Each row is a point on a landscape with many valleys, with its height.
A ball rolls from a point to the lowest of its 3 nearest points, and stops where none of them is lower. Distance is the straight distance between rows; heights are no part of it.
z_274 (h 70): [ 20  19 -17   4  14 -20 -15 -34 -18  34 -27  31  -8]
z_303 (h 166): [ 32 -29  19 -26  29 -19  -4  13 -12  -3   7   4 -32]
z_593 (h 494): [ 33 -44  37 -32  26 -18   9  24  -3 -15  18  -4 -39]
z_532 (h 328): [-15  39 -15  29 -14  -5 -11 -40  -4  50 -17  39   3]
z_263 (h 319): [-10 -24   8  -8  -7  23  21  43   6 -62  28 -52  20]
z_50 (h 448): [-71   8   8  15 -41  48  19  19  39 -38  24 -37  54]
z_527 (h 174): [-20   1  -9  12 -23  23  12  15  13 -23   8 -33  24]
z_391 (h 252): [-21 -11   1   2 -19  27  18  32  12 -48  19 -48  31]
z_854 (h 300): [ 20   5 -15   3  14 -12  -8 -17 -13  16 -12  13  -7]
z_554 (h 112): [ 42  -9   8 -34  39 -35 -26 -16 -26  20 -22  40 -32]
z_405 (h 580): [-23  12 -13  24 -22  16   8  -4  17   6   2 -12  18]
z_485 (h 55): [-26  -4  -3   8 -22  28  18  25  17 -37  11 -41  32]
z_447 (h 682): [ 17 -44  33 -25  14  -4  18  44   2 -44  34 -33 -24]
z_581 (h 377): [ 32  29 -11 -13  24 -33 -29 -45 -27  42 -39  51 -16]
z_523 (h 63): [ 31 -13  -4 -14  27 -17 -10  -2 -14   7  -5  11 -23]
z_311 (h 151): [ 21 -23   1 -13  16  -6   3  19  -5 -18  13 -16 -15]
z_801 (h 270): [-28   5 -10  19 -26  20  13   6  18  -9   8 -22  25]
z_880 (h 137): [ 20 -14  -5  -6  13  -6   0  10  -6 -11   5 -11  -9]
z_769 (h 152): [ 29 -23   4 -16  22 -14  -2  12 -10  -9   7  -4 -20]
z_550 (h 54): [ 33  -4  -5 -15  28 -22 -15 -12 -17  14 -13  21 -18]
z_322 (h 417): [-45  16  -8  25 -33  27   9   3  25  -2   9 -17  28]
z_882 (h 349): [ 26  30 -15   0  17 -27 -22 -42 -21  39 -33  43  -9]
z_989 (h 388): [-35  -8   4   7 -24  38  21  34  18 -56  18 -53  45]
z_134 (h 561): [  8  18 -19  16   2  -9  -7 -27  -9  31 -19  19  -3]
z_323 (h 284): [ 24   9 -16   0  20 -19 -12 -24 -18  21 -20  25 -11]
z_545 (h 402): [  4  29 -18  21   0 -10 -11 -37 -10  39 -21  31   2]
z_59 (h 150): [-10  -5  -8  10 -14  17  12  17  11 -25  11 -32  18]
z_578 (h 117): [  9 -18  -6  -7   3   2   6  20   1 -26  12 -28  -1]
z_8 (h 205): [ 28 -33  15 -22  23 -11   3  22  -5 -18  15 -11 -27]
z_309 (h 305): [ -9  48 -13  28 -11 -12 -15 -51 -11  61 -24  53  -1]
z_276 (h 547): [  7   5 -16  12   0  -2   1  -9   0   8  -7  -2   3]
z_290 (h 204): [  8  -4 -15   5   4   1   1   2  -2  -3   0 -13   0]
z_340 (h 532): [ 49  -2  20 -47  41 -44 -35 -20 -31  29 -34  57 -39]
z_912 (h 730): [ -5   8 -16  17  -9   6   3  -5   5   6  -3  -8   8]
z_217 (h 126): [ 11 -14  -9  -2   6   0   4  13   0 -15   7 -17  -4]
z_483 (h 424): [-40  -3   5   8 -28  38  20  28  23 -49  17 -48  48]
z_103 (h 415): [-58  12  -1  21 -39  35  16  13  32 -20  14 -28  40]
z_400 (h 381): [-80  18   7  22 -45  42  13  11  36 -10  25 -17  41]
z_229 (h 650): [ 52 -27  47 -58  38 -40 -19  -5 -23  25 -24  51 -52]
z_639 (h 273): [ 15  35 -16  11   8 -22 -18 -46 -18  44 -33  45  -6]
z_755 (h 182): [ -1  -6 -11   9  -8   9   8  10   6 -13   4 -24  10]
z_884 (h 132): [  9  45 -16  15   3 -22 -22 -55 -21  53 -36  54  -6]
z_220 (h 180): [ 42 -16  14 -34  38 -30 -19  -6 -21  17 -13  32 -35]
z_414 (h 435): [-40   7  -4  18 -31  32  15  15  25 -21   9 -33  33]
z_490 (h 416): [ 26 -44  31 -31  22 -11   9  29  -3 -25  22 -11 -37]
z_975 (h 108): [ 20  -7 -11  -3  14  -8  -3  -4  -9   5  -5  -1 -10]
z_507 (h 127): [  5 -19  -2  -3   2   7  10  31   4 -36  19 -35   2]
z_185 (h 242): [  3  42 -18  20  -2 -16 -14 -50 -16  48 -30  48  -4]
z_163 (h 673): [-32  19 -13  30 -27  19   7  -8  17  15   0  -2  16]
z_511 (h 434): [-53   5   3  16 -35  41  18  20  29 -36  18 -37  47]
z_746 (h 86): [ 37   4  -4 -21  34 -31 -26 -25 -26  25 -25  39 -22]
z_725 (h 347): [-39  33 -14  39 -31  12  -1 -25  11  42   0  26   9]
z_844 (h 141): [-73  25  -1  28 -43  35   7   1  34   5  22  -7  29]
z_341 (h 640): [-20  19 -18  27 -20   8   3 -14  11  21  -4   3  12]
z_946 (h 340): [-28  32 -15  34 -22   4  -3 -29   4  44  -8  25   6]
z_943 (h 198): [ 42 -36  36 -42  37 -27  -8   7 -13   6  -3  25 -43]
z_752 (h 260): [ -4  57 -11  23  -9 -20 -22 -59 -20  67 -31  65  -5]
z_996 (h 546): [ 19 -36  22 -22  15  -5  11  36  -3 -33  26 -26 -23]
z_908 (h 292): [ 38 -40  34 -36  31 -21   0  17  -7  -2   9   7 -40]
z_262 (h 234): [  7 -30   9 -13   4   7  14  40   4 -46  25 -38  -4]
z_422 (h 633): [ 50 -12  35 -59  42 -44 -31 -14 -28  27 -32  58 -48]
z_68 (h 460): [-39  26 -12  33 -29  14   3 -14  14  30   0   8  15]
z_282 (h 809): [  3 -42  32 -23   3   8  22  55   3 -65  39 -47  -7]
z_359 (h 188): [ -6 -17   2  -4  -8  17  15  35   6 -47  20 -43  14]
z_324 (h 437): [-44   3   0  16 -33  36  19  18  27 -32  15 -36  42]

Call two points neighbours if one is among the 3 nearest of the other. Go from one point of each pair to the other, from neighbour to neighbour, staying as low as possible. Name the highest point that can't be avoided.
z_485, z_550: z_755
z_975, z_578: z_880
z_578, z_884: z_323
z_844, z_485: z_322
z_884, z_274: z_639

For each start below, name the point where the ball stops.
z_422: z_550
z_414: z_485
z_8: z_578
z_309: z_884
z_725: z_884
z_545: z_884
z_322: z_485
z_229: z_578
z_908: z_578
z_263: z_578
z_483: z_485
